Points on a hilly landscape, in no order, each with its height.
From any point a ball takes the steepest step (drop divided by distance) to one of its 2 nearest points. It stops when none of these is lower. Distance is the straight distance between rows; heights are no part of it.
fir: [178 172 159 139 160 109 127  99 105 108 101 142 131  82 134 132 170 121
 102 189]  height 331
lave: [ 76 119 161 118 123  98 151 175 101 141 118 138 151 174 133 117 165 193
 153 137]  height 365
Sonur: [148 107 133 177 109 142  77 107 122 166 168 154 153  98 135 157  82 126
  83  82]  height 740
Bomas: [104 132 100 131 104 138 195  29  72 140 177 112 128  98 126 165 139 151
 169 149]  height 440
bavu: [145 112 138 165 153 136 131 195 132 156 154 140 110 125 140 126 105 118
 110 102]  height 709
rine: [129 172  86  66 164 136 149 193 122 127 141  86 101 119 159  93 190 104
 142 148]  height 518
fuleb: [ 87 131 168 107 105 124 129 120  91 106  90 174 173 116  92 152 155 152
 150 116]  height 463
fik: [152 118 164 172 167 123 101 127 104 150 155 162 120  91 155 122 122 140
  73 148]  height 308
neti: [108  88 153 126 145 143 109 157 119 119 104 185 162 108 103 157 111 101
 139  74]  height 635
tikag: [131 145 110 157 143 147 108 193 141 105  57 160 103 112 154 102  71 121
 117 149]  height 529
pasa: [100  77 113 127 141 161 105  89 142 116 122 146 144 113  89 175  83  67
 136  68]  height 796
palep: [141 151  97 177  86 121 140 232 145 140 110 122 154 147 152  99 112 152
 180 137]  height 583
pebuf: [126 185 112  72 113  99 150 184 150  84  89 112 116 134 143  86 166 149
 141 170]  height 574
Tis: [144 175  84 174 107 123 151 217 127 142 111 100 135 141 176  84 129 159
 161 168]  height 617
bebi: [139 152 141 145 105  85  90 105 147  99 131 101 119 125 138 104 141 154
  49 184]  height 711
tuv: [130 162  81 126 149 138 123 213 143 129 128  97  92 118 159  91 120 110
 117 140]  height 259
duk: [150  91 124 117 136 158 174  78 105 152 196  84  82 143 120 137 115 140
 160  87]  height 703
tinog: [143 164 148 170  52  96 118 142 146 122 123 109 160 127 103 122 125 147
 151 107]  height 492
duta: [166 155 146 176 102 119 118 177 148 112 103 145 147  89 106 121 106  99
 130 108]  height 541
mabe: [123 152 130 113 136 146 129 186 145  84  66 165 100 112 145 110 110 125
 120 157]  height 547
koguv: [150 156 131 128 133 136 163 187 124 145 145 118 128 134 107 130 139 100
 183  72]  height 265
gik: [107 104 102  90 149 140 135 147 148 135 148 106 113 161 110 123 117  88
 138  86]  height 754
lefu: [129 143 161 141  92 114 174 103  74 148 165 113 125 138 116 126 149 185
 178  92]  height 374
Zufim: [131 142 113 118 107  87 120 140 171 109 150  69  98 166 142  81 144 151
  82 165]  height 199
Lizug: [103 120 139  86 151 113 150 161 125 142 151 112 109 171 141 101 173 154
 109 153]  height 284
dar: [143 163 163 163 197 128 127 144  81 139  94 147  91 119 160  79 128 151
  96 166]  height 349
lugof: [110 107  90  79 165 158 120 196 153 124 136 119 112 152 125 140 111  72
 133  79]  height 765
bosub: [176 155 144 148 109 119 152 140 138 134 149 109 133 124 103 122 142 100
 164  94]  height 315
Laguf: [173 164 126 162  70 105  92  79 130 141 157 110 150 119 121 142 133 144
  89 129]  height 678
Vimep: [ 77  96 131  90 130 136 134 167 140 117 109 142 129 156 106 125 124 120
 143  96]  height 857
zusu: [112  86 102  84 145 153  82  49 134 139 100 169 162 105 117 186 115  89
 113 130]  height 384
pere: [121 158  93 158 144 118 115 156 122 119  80  94  91 168 181  54 106 181
 104 199]  height 281
rezud: [ 62  77 124 103 122 120 125 200 131 120  83 165 149 169 145 121 122 166
 142 141]  height 468
zad: [ 75 133 172 133 101 119 157 128  78 125 108 159 170 129 100 132 151 160
 182  99]  height 437
tagu: [ 92 101 131 192  57 138 103 115 116 157 153 132 153 138 122 135  71 176
 132  80]  height 728
beti: [126 162 111  87 112  98 180 124 136 119 147  87 124 150 116  90 170 118
 200  91]  height 808
Tumov: [156 160 133 109  95  85 145  87 151 122 164  66 124 157 124  97 173 141
 148 126]  height 204
fumu: [100 130 134 157 164 114 145 190  93 140 109 140 123 164 183  96 138 202
 119 198]  height 433
roro: [102 139 150 133 105 105 126  86  78 153 148 148 159 137 126 150 155 179
 103 124]  height 275
zefo: [113 140 143 121 117 111 128 186 139 104  82 142 126 134 130 108 131 141
 125 158]  height 567
Kog: [113 113  98 173 122 126 100 182 155 100  78 129 118 148 174  87  70 151
 106 183]  height 345
sozeg: [136 147 135 154 126 109  92 128 148  97 101 120 106 112 143  92 109 135
  63 177]  height 702
veti: [149 146 147 126 126 127 201  93  94 140 164 103 123 129 108 124 166 130
 209  94]  height 749
Magov: [173 169 145 118 133 104 138 135 145  90 108 115 119 110 125 106 164 103
 117 166]  height 266
zur: [144 119 106 132 127 120  72  64 118 164 145 166 165 107 137 165 112 114
  67 131]  height 414
fof: [125 189 103 113 115  97 131 181 145  79  78  96 102 134 157  73 136 159
 121 190]  height 601
beni: [162 177 137 144  85 113 146  60 104 147 142 104 161 112 106 143 158 137
 177 108]  height 594
Veses: [199 139 139 167 144 130  95  85 109 171 166 151 139  83 143 163 123 120
  79 136]  height 688
Fenu: [129 170  94 145 138 154 121 204 123 110  48 140 105 118 163  82  92 141
 146 163]  height 511
gib: [ 87  90 104 107 164 153 161  27 134 139 134  80 116 117 111 169 139 107
 177 147]  height 622
Zetor: [ 61  76 114 121 109 122 125 176 140 146 116 132 137 184 130 110 110 162
 143 119]  height 501
pom: [161 154 164 146 195 118 133 120  91 131 128 143  97 104 150 101 159 132
  83 187]  height 371
nemul: [157 154 156  72 127 141 155 146 152  74  84 164 131 112 102 150 160 108
 164 131]  height 524
fidu: [103 165 138 113 133  91 145 180 111  78  63 133 125 147 153 100 152 190
 124 200]  height 528
kek: [ 93 107 114  92  75 115  92  84 174  78 111 109 136 145  96 121 112 120
 108 118]  height 589
ruzu: [164 137 133  97 170 131 165 143 137 153 163  98 114 150 128 125 179  97
 151 124]  height 455
bonev: [133 101  84  94 172 155 152 139 145 149 189  81  91 174 127 133 114  80
 144  72]  height 741
nize: [102 146 136  60  97 146 155 178 154  77  74 167 132 139 110 135 147 132
 166 106]  height 447
vorav: [137 107 176 145 109 130 136 130  76 166 174 138 129 140 141 143 135 197
 121 110]  height 221
sopif: [128 153 142 147  64  97 116  88 126 124 143  96 153 139 105 124 139 159
 132 114]  height 470
Nunat: [155 137 155 145 148 136  87 111 120 100  97 174 138  59 135 139 112  96
  88 154]  height 264
buke: [141 178  65  98 108 116 115 197 182  99 112  73  97 116 150  84 133 102
 123 134]  height 334
Ruz: [112 100 101 112 149 156 130  43 146 122 112 102 130 109 101 181 106  74
 174 111]  height 596
Zes: [162 132 161 134 146 117 118  91 107 151 156 136 141 111 132 147 167 136
  97 158]  height 375
tono: [169  97 162 143 185 147 125 117 111 165 160 148 135  99 133 163 152 102
 114 128]  height 441
Vini: [161 105 155 127 192 152 131 144 131 139 123 158 139 102 112 172 135  64
 143 106]  height 578
detem: [163 137 138 135 179 145 156 207 107 165 145 146 120 123 130 135 135  90
 146  98]  height 173
Zala: [ 76  99 121 114  87 116 113  88 148 110 139  98 127 160  99 113 120 127
 115 108]  height 577
buno: [ 54 106 130 109 109 122 181  82  97 122 174 101 104 164 119 106 138 178
 151 117]  height 352
donu: [ 75 119  71 138 108 147 156  41  94 133 132 152 150  80 104 175  94  97
 159 131]  height 481
satup: [127 149  59 153 158 164 115 228 125 159 144  81  93 121 183 101 111 120
 124 128]  height 227
Rop: [142 111 151 145 181 137  88 111 118 129 128 174 144  76 152 142 123 105
  71 153]  height 287
rorov: [ 61  77 152 120 118 129 107 164 125 117  90 178 163 144 120 137 111 159
 131 118]  height 438
tupu: [124 165 157 130  85  89 167 142 111 131 138 107 145 158 127 102 173 191
 167 121]  height 766
sak: [123 107  88 122 128 130 166  33 169 122 172  44  89 133 125 130 122 106
 169 121]  height 634
vemol: [ 75  77 127 115 128 136 128 159 134 158 153 121 117 179 129 114 115 151
 121  98]  height 523
lape: [133 120 146  86 173 136 127 144 136  92  96 163 105 116 136 118 142 104
  93 167]  height 623
gim: [127 116 114 135  80 126  98  87 165 108 131 105 139 126  93 130  96  94
 127  87]  height 313
fefu: [124 159  73 137  89 128 137  16 118 148 126 119 158  95 103 172 103 103
 163 132]  height 628
zerik: [113 128 168 131 132 108 114 148 118 108 103 160 141 117 125 125 139 139
 100 162]  height 586
nesas: [ 50  98 140 127 115 135 157  84  75 142 160 129 132 149 114 129 131 174
 142 107]  height 325
Gibut: [157 151 103  94 170 131 153 176 142 133 142 100  95 129 138 103 163  88
 125 143]  height 489
pagot: [139  93 141 115 196 160 147  69 112 175 128 131 141 112 110 187 150  89
 175 120]  height 579
desib: [159 106 133 144 157 143 124 151 149 147 162 122 116 134 117 140 113  81
 115  90]  height 720
rul: [ 97 122 103 131 106 133 138 218 139 154 123 112 138 163 129 104 121 141
 170 100]  height 201
Per: [ 72  95 144 112 121 110  78 116 113 119 108 175 163 122 141 142 132 161
  75 152]  height 411
vuval: [ 66 114 109 137 113 148 139  61  68 143 130 170 163 100 103 161 106 119
 150 104]  height 461
Peleg: [ 67  92 113  80 123 139 142  39 115 107 114 124 141 123  93 152 142 112
 156 130]  height 624
zome: [ 91  92 158 156 127 135 116 155 109 155 131 172 165 124 128 139 110 144
 137  92]  height 637
kar: [ 80  84 144 165 101 109  91 165 130 114  91 176 183 138 144 134 102 173
 120 151]  height 415
Lof: [ 78  71 110  74 162 158 131  31 137 128 116 113 129 125 106 173 134  98
 152 143]  height 612
Moze: [132 114 110  70 126 151  84  52 144 106  86 182 168 101 126 196 133 109
  99 150]  height 366
sigir: [167 128 171 154 175 131 143 155  96 152 142 164 128  95 135 133 156 114
 118 136]  height 460
Buni: [166  85 138 142 172 159 114  76 127 178 160 131 135 114 131 185 125  90
 122 106]  height 425
Pove: [185 155 133 127  97 115 107 110 175  79 105 120 140  94 104 138 133  88
 117 140]  height 358
nava: [156  95 102 102 157 132 111  97 196 117 145  77 108 143 109 146 116  59
 119 118]  height 650
Losam: [ 92  99 110 132  99 143 123  73 134 104 126 119 139 125  82 140 104  99
 150  93]  height 292
bugen: [151 139 146 152 111 112 107 133 149 120 133 122 134 117 122 121 135 119
  97 138]  height 681
Tino: [130 168  97 153  73 122 157  27  93 136 150 107 150 105 105 149 129 133
 171 123]  height 613
kozon: [206 176 125 110 142 102 153 128 173 106 127  83 116 111 125 106 164  83
 137 157]  height 213
Gub: [156 156 163 114 112 114 146 141 132 104 104 145 150 110  90 139 162 100
 163 116]  height 550
sir: [166 158 126  95 142 154 127 125 176  53  78 153  84 105 131 123 121  94
  96 164]  height 405
Fepag: [136 163  91 110 111 108 108  31  92 166 109 177 183 120 111 180 120 130
 125 136]  height 654
Tipez: [130 121 173 141 133 123 116 105  68 168 164 165 155 125 135 154 158 181
 102 124]  height 250
lokes: [159 111 138 169 148 131 122 175 117 157 167 118  69 147 179  95 104 177
  73 155]  height 114
lovit: [113 135 109 131  69 104  73  65 129 137 147 119 154 140 120 142 117 151
  69 133]  height 439
Tel: [175 129 128 154 121 125  88  99 151 133 143 125 147 100 111 149 125  90
  97 127]  height 669
peza: [193 130 121 135  82 131 139  34 121 146 190  64 103 129 129 141 131 155
 138 118]  height 659
Tufi: [104  82  95 121 143 153 137  58 164 120 147  84 113 139 100 152  91  69
 152  95]  height 608
saf: [119  99 140  97 149 153 132 141 137 109 105 161 144 123  89 158 122  77
 155  81]  height 621
nolur: [136 140 120 179  67 112 138 193 160 140 128 111 144 154 126 107 103 150
 171  96]  height 545
zak: [124 127  91 113 104 128 150 129 159 141 177  67  93 171 125  94 112 118
 156  72]  height 695
Pafu: [ 73 130 134 120  90 119 143  66  56 138 162 129 144 149 129 142 140 204
 118 118]  height 301
berul: [154 123 142 115 140 136  96  93 123 116 103 173 164  78 119 166 139  99
 105 144]  height 291
gulis: [ 84 120 151 127 153 102 150 199  95 133 100 161 140 151 148 112 157 188
 131 177]  height 403
zaze: [ 98 145 125  78  98 126 155 157 142  95  90 129 134 147  96 122 136 119
 183  93]  height 417
dur: [151 150 117 129 124 115  97  62  79 185 135 189 185 105 132 177 137 138
 103 130]  height 668
Suliv: [145 149 115 128 172 139 142 219 117 138 116 148 107 106 146 113 129  94
 137 124]  height 121
pof: [ 98 160 120  98  87 121 149  40  92 104  91 143 170 100  92 158 148 133
 180 128]  height 655
ziti: [117 131 146 166  97 119  91 120  93 157 133 178 181 101 125 157 120 165
 108 111]  height 614
Pap: [124 157  79 106 115 125 124  22 109 165  91 157 166 100 107 189 115 111
 158 146]  height 641
biv: [134 150 120 160  57 116 108  71  92 156 169 119 143 132 125 142 105 186
 116  98]  height 694
givos: [129 157 115 109  77  97 144 113 172  92 118  88 139 138  98  99 132 107
 179  91]  height 339
lefe: [123  85 134 165 134 141 101 180 151 158 153 141 123 145 141 127  86 125
  96  92]  height 718
dukar: [121 145 162 156 117  99 102 133  90 130 119 165 164 108 133 137 144 168
 103 147]  height 600
gitov: [144 140 136 133 135 129 188  56 118 144 149  89 134 115 106 148 161 117
 210 117]  height 733
foli: [147 166 112 165  59 105  85  80 101 157 152 146 169 119 124 154 109 168
  91 114]  height 686
zefer: [ 99 130 123 101  60  95  96 121 185  65 102 110 141 146 109 114 126 152
 103 139]  height 602
tamap: [176 176 133 190 139 120 115 143 139 118  97 118  89 110 145  70  99 125
  94 161]  height 412
Zago: [130  99  91 109 150 142  76  41 131 177 129 172 168 104 130 186 104  96
  96 125]  height 398
Dov: [141  88 102 136 160 159  90  44 131 179 153 138 155 102 121 189 105  85
 113 106]  height 410
zuven: [169 123 154 136 212 130 128  98 116 135 140 136  91 107 155 119 148 101
  78 185]  height 392
Zavup: [185 149 130 143  76 111 110  65 136 143 188  77 121 131 123 133 131 153
 111 118]  height 670
Mor: [130  90 137 106 154 128 110  90 148 134 148 118 130 135 121 144 146 105
  93 143]  height 671
lali: [109  87 118 147 191 149 113 207 134 157 138 153 100 129 175 113  90 109
  94 116]  height 459
lage: [170 100 150 164 103 131 119 179 123 162 172 118  97 147 163 119 103 190
  96 133]  height 151
gili: [138 170 138 112 104 100 174 154 124 131 140 102 134 152 116  95 172 149
 181 101]  height 785
gopep: [188 182 146 168  94 101 139 161 150 126 139 104 128 113 114 104 139 123
 135 124]  height 356
daso: [130  85 122  91 162 139 102  49 156 148 120 102 131 128 121 175 157  92
 118 153]  height 660
Neb: [146 126 138 153 104 147 166 169 107 168 168 115 107 147 122 126 101 154
 177  60]  height 296
likab: [126 109 103 193 146 143 130 227 108 139  86 167 142 133 174 101  92 145
 155 156]  height 609
zize: [177 156 157 136 168 116 118  73  90 144 135 149 147  90 146 160 175 129
  92 192]  height 354
tira: [127 126 117  67 114 144 111  33 127 109  79 155 167 111 111 191 146 114
 135 155]  height 344
Togep: [113 101 147 136 143 138 111 195 136 125 104 172 139 119 127 130 108 112
 130 106]  height 643
zubog: [ 84 126 101  54 138 145 148 189 141 116 115 123 118 150 117 118 145 107
 163 104]  height 844
Pugib: [136 165  78  87 112 101 128 171 183 111 144  65  97 149 151  76 155 121
 113 138]  height 330
pida: [145 139 135 110 108  91 126 102 158 118 163  81 113 160 129  98 165 147
  98 148]  height 155
guros: [ 68  94 141 107 128 127  88  93  96 139 116 182 171 125 118 159 129 142
 103 121]  height 429
totaf: [135 182  91 146 123 116 131 192 130 124  98  90  95 135 169  67 131 153
 131 172]  height 627
Fesid: [146 175 161 137 120  76 134 121 108  96 126 109 135 132 132 113 175 170
  96 180]  height 732
Varo: [147 138 149 146  87 134 190 136  81 148 174 106 104 142 121 118 126 177
 194  68]  height 338
fizuz: [138 127  95 154 141 136 128 197 123 157 153  98  75 155 194  80 108 173
  98 172]  height 156
Mige: [ 84 103 128 134 115 135 109  70  78 155 141 168 166 120 114 162 122 139
 123 100]  height 446
viv: [115 153 110  68 131 123 159 160 136 128 131 104 125 149 117 102 167 105
 177  97]  height 828
guri: [127 128 110 114 104 106  66  63 124 131 136 151 167 118 129 153 129 131
  54 154]  height 427
Guv: [156 170 166 136 155 139 139 160 108  88  58 185 109  82 133 116 129 114
 130 151]  height 469
Kolam: [ 85 101 155 125 148 147 172 150  79 165 147 151 125 156 114 129 135 147
 177  79]  height 878
retib: [123 129 139 202 118 104 134 184  99 121  88 155 158 145 172 109 111 196
 137 188]  height 566
Gogo: [108 149 155 166 129  98 132 177 104  94  63 151 147 135 156 105 129 191
 120 192]  height 549
zosak: [156 135 130 156  83 137 162  67 102 143 182  94 113 114 115 136 113 143
 172  82]  height 639
mepa: [107 148  98 121  84 115 168 114 162  92 136  85 114 136  96  97 108  99
 189  64]  height 298
mele: [134  88 124  57 149 140 115  65 182 102 106  98 119 139 108 167 147  87
 134 157]  height 649
Pase: [119 127 116  56 150 105 146 138 145 123 150  86 103 165 134  89 179 125
 110 159]  height 237
Panuv: [ 95 107 159 113 134 118 146 153  96 159 160 133 122 172 140 118 159 179
 126 128]  height 324
vot: [104 103 117  95 166 134 133 190 131 136 133 133 112 154 136 114 136 116
 110 128]  height 500
Sobap: [138  85 139 130 119 150 140  90 106 155 196 107  97 155 123 133 114 152
 128  81]  height 691
fofi: [139 162 118  66 156 175 138 143 167  50  73 162  73 128 155 113 131 117
  95 170]  height 426
tedu: [147  91 117 122 177 150 137 120 148 155 175  98 102 158 115 154 109  73
 137  83]  height 731
dovoz: [ 84  76 145 143 109 134 119 122 109 154 164 138 127 157 127 132 106 170
 113  94]  height 539
Fufe: [142  92 140  85 168 168 124 107 151 102  87 162 141 111 103 190 126  65
 157 105]  height 606
fuvis: [116 107 100  76 153 152 111 184 177  93 114 148 108 136 120 139  97  81
 107 109]  height 774
sen: [148 100 147 107 194 150 166 140 103 173 169 133 113 145 122 146 153  95
 159  93]  height 543
zanis: [ 62  77 125 123  97 124  89 122 147 123 132 122 139 163 118 121 107 147
  94 119]  height 565
Gobe: [159 188 140 147 153 150 121 159 125  86  37 170  88  95 145  93  89 128
 130 143]  height 449
bifiz: [168 141 108 164  86 143 125  53 115 153 173  99 137 109 107 154 109 116
 147  93]  height 651
ropa: [135 116 135 207 138 125 143 210 103 159 113 165 148 145 177 106 102 182
 148 177]  height 587
gul: [159 180 169 131 163 122 152 176  99 115  89 161 125  93 127 109 153 122
 135 167]  height 488
peb: [118 147  72 155 160 157 124 207 109 156 120  93  95 135 194  81 117 147
 124 166]  height 198
sed: [142  95 147 119 193 160 148 118 121 159 142 134 138 125 104 172 136  69
 166  87]  height 564
sigu: [130 173 163 137 101  75 143 158 118 109 117 114 149 140 124 108 175 179
 134 159]  height 746
fusi: [140 102 155  95 187 138 121 120 124 120 114 158 132 105 123 143 158  96
 106 160]  height 610
nurok: [143 133  98 120 118 128 130 172 169 141 169  76 101 160 131 101 122 108
 126  92]  height 680
fopo: [163 161 160 143 103 114 135  95 111 125 123 134 168 105 101 149 166 112
 153 126]  height 573
zedil: [ 75 120 107 136  85 124 168  82 141  83 137 101 128 119  90 115  98  97
 177  84]  height 257
Rut: [113  78 124 126 130 142  77  98 157 119 130 145 143 119 112 157  90  84
  94  93]  height 789
Pezir: [ 91  68 144 159 141 129  81 156 139 147 138 162 141 120 143 132  94 140
  79 116]  height 727
megab: [108 155 168 132 104 112 174  99  80 131 135 129 160 130  98 131 172 161
 188 105]  height 407
Litid: [147 115 137 129 191 130 128 138 132 141 153 124  85 123 158 105 135 107
  71 163]  height 413
Ribi: [110 143 102 132 125  99 118 162 152 109 118  86  92 165 166  71 123 168
  80 195]  height 243
gaz: [118 111 136 177 152 134 120 204 129 131  86 177 142 111 154 113  87 136
 121 133]  height 629
Tamu: [139 105 112  76 134 125 125  79 185 103 132  75 116 153 114 130 148  84
 129 134]  height 636
dorun: [ 96 131  71 150  98 136 183  27  98 139 166 125 134  81 120 178 103 121
 161 141]  height 464
Loso: [ 82  93 141 139 127 120  86 156 143 107  93 168 147 121 149 123 100 160
  88 156]  height 391
ridup: [131  95 159  95 195 142 129  88 113 150 120 153 148 108 121 171 170  98
 142 143]  height 595
sutip: [ 99 125 135  94 113 140 119 167 164  51  63 183 113 134 147 128 117 162
 100 165]  height 490
bakup: [140 135 132 123 171 145 160 198 116 150 138 146 139 128 108 147 135  75
 175  64]  height 219
dez: [117 129 117 169 173 135 114 186 108 140  85 150  98 145 176  82  95 160
 113 179]  height 475
Fetom: [159 173 135 170 148 136 100 141 144  94  51 143  86  97 142  80  79 119
  96 147]  height 432
rora: [127 145 164  63 118 151 146 123 149  56  80 185 137 117 113 160 163 131
 131 152]  height 504
vanam: [184 147 148 125 165 119 152 133 130 142 160 106 105 125 132 116 169 111
 122 154]  height 424
tinu: [141  98 130 111 153 147 133  81 151 131 123 110 136 131 100 168 128  71
 154 110]  height 582
vizel: [ 85 136 125  90 103 112 144  44 112  92 111 115 152 130  97 139 156 134
 165 138]  height 638
vemid: [147 130 139  96 125 138 113  75 123 105  95 164 174  94 102 183 159 101
 142 138]  height 316
fuli: [109  70 126  95 152 147  88 140 171 102 123 153 118 127 119 145  91  78
  84 104]  height 783
bara: [133 115 143 164  61 122 112 110 110 150 172 108 130 146 129 131 112 194
 119 105]  height 704
rap: [121 143 131 140  69  87  95  92 136 120 147  96 148 150 124 123 145 178
  89 139]  height 454
kuzo: [ 71  96 140 138 100 114  96 106 112 139 153 133 147 159 128 129 132 181
  92 128]  height 552
Nas: [ 94 122 133  76 108 145 134 189 156  72  68 178 127 139 131 138 131 152
 134 138]  height 472
folif: [120 116 130 180  64 139 121 134 141 142 162 104 121 147 118 123  77 157
 147  72]  height 719
zed: [130 107 127 119 151 150 189  65 114 149 174  87 105 131 120 139 138 117
 189 108]  height 716
gifar: [153 117  87 101 153 125 125 140 184 127 162  76  98 154 123 115 124  66
 115 109]  height 661
Fuv: [ 94 102 120 140 132 132  92 178 158  87  69 160 122 139 148 112  83 144
  88 168]  height 373
bog: [143 164 147 131 127  87 106  87 107 103 119 123 135 114 137 129 164 153
  66 192]  height 721
sasip: [187 130 164 133 142 126 146 105 108 162 179 110 120 126 135 145 175 141
 120 147]  height 396
tude: [122 184  96  60 149 118 152 188 132  99 108  95  94 127 157  81 187 132
 129 168]  height 546
rufu: [ 95 140 150 109 123 112 124 160 132  59  53 167 130 138 147 118 129 180
 109 186]  height 507
duzu: [131 142  98  68 121 104 139 133 170 110 143  79 104 160 125  93 168 110
 132 132]  height 283
Lut: [133 106 143 154 130 149 137  87  92 165 163 141 137 114 109 153 120 119
 150  72]  height 611
zuvu: [121 113 121 175  68 144  91  87 108 169 166 147 147 118 126 152  78 149
 105  78]  height 735
kan: [160  93 155 102 187 158 116 118 142 118 101 183 151  85 124 187 130  67
 126 129]  height 593
Gelar: [177 181 152 113 162 115 140 105 128  81  91 115  95 103 130 106 167 109
 104 197]  height 299
nafog: [182 127 106 156  99 134  95  62 151 151 167  91 139 112 113 159 107 102
 114 111]  height 658
rup: [150 139 134 152 123 134 106 185 160  97  86 154 117  91 127 117  83  98
 114 122]  height 548
Faku: [172 154 138 154 113 119  99  88  90 171 150 160 170  93 125 164 139 135
 107 123]  height 679
tarap: [179 185 139 172 112 101 132 159 145 120 129 100  98 119 138  85 131 138
 107 160]  height 387
Disi: [145 138 168 191 182 131 116 132  90 150 125 154 101 109 178  91 113 163
  73 163]  height 329
Rar: [107 136  64 153 136 134 102 177 143 121  89  96  97 158 186  69  86 155
 106 189]  height 312
bos: [ 52 104 117  95 121 117 178  46 106 110 155 100 126 141 108 121 152 140
 160 134]  height 385
limir: [101 127 135 118  88  97 107 151 151  89 100 120 142 150 123 109 129 160
 111 157]  height 588
zut: [184 155 122 134 120 118 135 149 172 118 138  90 128 127 101 125 124  66
 152  84]  height 353
Zova: [127 113 117 148  97 130 128 122 153 134 161  89 111 155 108 116  92 114
 134  66]  height 708
Bakof: [112 148 125 148 168 124 137 177 106 145 119 126  93 148 174  80 133 167
  93 183]  height 456
govus: [ 85 106 141 177  85 132  86 129 111 152 123 178 180 114 121 153  92 155
 120  88]  height 626
Zor: [157 144 126 136 128 115 106 141 168 102 122 107 105 117 125 101 119  95
  78 151]  height 690
Vumo: [121  94 136 133 117 134 115  88 130 146 169 109 126 145 115 133 128 125
 106 109]  height 682
Lusi: [108 127 123 144 116 140 156 198 114 168 145 124 127 156 125 123 114 145
 177  69]  height 254
Bibis: [163 155 172 127 183 126 165 166  91 140 126 157 128 104 130 127 183 108
 143 153]  height 482
laluf: [127 159 120 149 173 154 109 178 103 120  40 155  92 138 171  73  89 158
 132 161]  height 493
vod: [154 113 121 139 197 147 132 177 125 161 169 126  71 135 164 107 128 110
  76 135]  height 430
bav: [148 101 159 135 112 127 130 144 106 160 186 108  99 159 149 119 125 191
 113 118]  height 187
lubab: [ 92  90 119 131 155 132 115 196 143 141 127 144 110 149 156 104 107 137
  96 142]  height 479
moni: [117  97  97 101 133 138 146  70 168 121 166  65  97 159 107 124 112  85
 148 100]  height 619
Suto: [159 121 100 141  97 135 161  23 138 133 187  52  92 118 133 139 115 132
 165 112]  height 648
Rosep: [109  85 143  97 186 142 142 154 114 160 155 140 115 157 126 133 148 107
 119 111]  height 521
buzu: [ 73  87 131 115 145 148 149 152 113 147 132 146 129 156  97 128 118 115
 162  69]  height 867
vesab: [122 102 121 136 139 155 136  59 115 148 150 121 137 119 112 162 127  97
 151  98]  height 597
pim: [ 72  98 106 121 126 140 201  40  98 117 181  98 111 115 118 143 133 134
 170 141]  height 416
peku: [142 155  83 127 118 123 115 209 179 111 121  98 106 127 137  96 102  97
 115 127]  height 295
ded: [162 148 116 135  76 116  85  86 184  98 127  93 144 114  95 127 118  86
 113 122]  height 335
buren: [125 146 105 152 146 149 132 245 126 138  94 151 137 114 150 118 108 118
 152 121]  height 62
kasu: [159 122 155 155  98 152 151  99  76 162 178 129 120 115 115 148 114 160
 158  72]  height 625
duf: [191 160 127 108 128 130 124 117 189  70  94 120 109  97 120 135 131  73
 118 163]  height 382
Misa: [133 164 119  88  82 111 139 160 174  87  95 117 133 135  96 108 136 107
 166 103]  height 380
ged: [131 117 106 135 217 160 118 200 121 154 138 139  80 116 166 114 103  92
  86 131]  height 445
fusor: [146 154 135 166  79 112 127 179 161 123 115 116 147 126 106 114 106 115
 157  86]  height 517
Vikez: [157 131 124 153 119 125 126 179 150 151 160 106 111 140 131 110 118 128
 112 115]  height 696
Loto: [129  85 145 161 145 141  75 130 132 153 153 169 150  99 140 148  95 114
  76 104]  height 734
Nazag: [105 139 169  77 100 134 134 132 123  75  74 178 157 119 100 151 160 139
 155 126]  height 485
nus: [111 129 121 136 109 125 137 226 137 129  88 146 148 140 129 122 117 136
 167 119]  height 133

For each start below, name the point where the ball stops.
mabe => Pase
sen => Nunat
rup => Pase
zanis => pida
totaf => kozon
Vimep => tinu
vuval => pida
tinog => Nunat
Bibis => Nunat
bara => tinu
Faku => buren
Togep => zedil

Call two points neighbours if one is among the 2 nearest of the other. Go from one point of each pair to the other, from neighbour to neighbour, staying as low as possible. Name the highest point that can't be avoided.
buren and Nunat => gul
lokes and Pase => buke
tinu and Lof => gib

Write out the way that a ball takes from each point below.
buzu => Vimep > zubog > viv > beti > gili > tupu > sigu > Fesid > bog > bebi > sozeg > Zor > bugen > Tel > nafog > bifiz > zosak > kasu > Lut > vesab > tinu
dorun => Bomas > pim > bos > buno > nesas > Pafu > roro > Tipez > vorav > bav > lage > lokes
Zala => zanis > kuzo > dovoz > vemol > Zetor > rezud > rorov > kar > Loso > Fuv > Kog > Rar > pere > Ribi > Zufim > pida
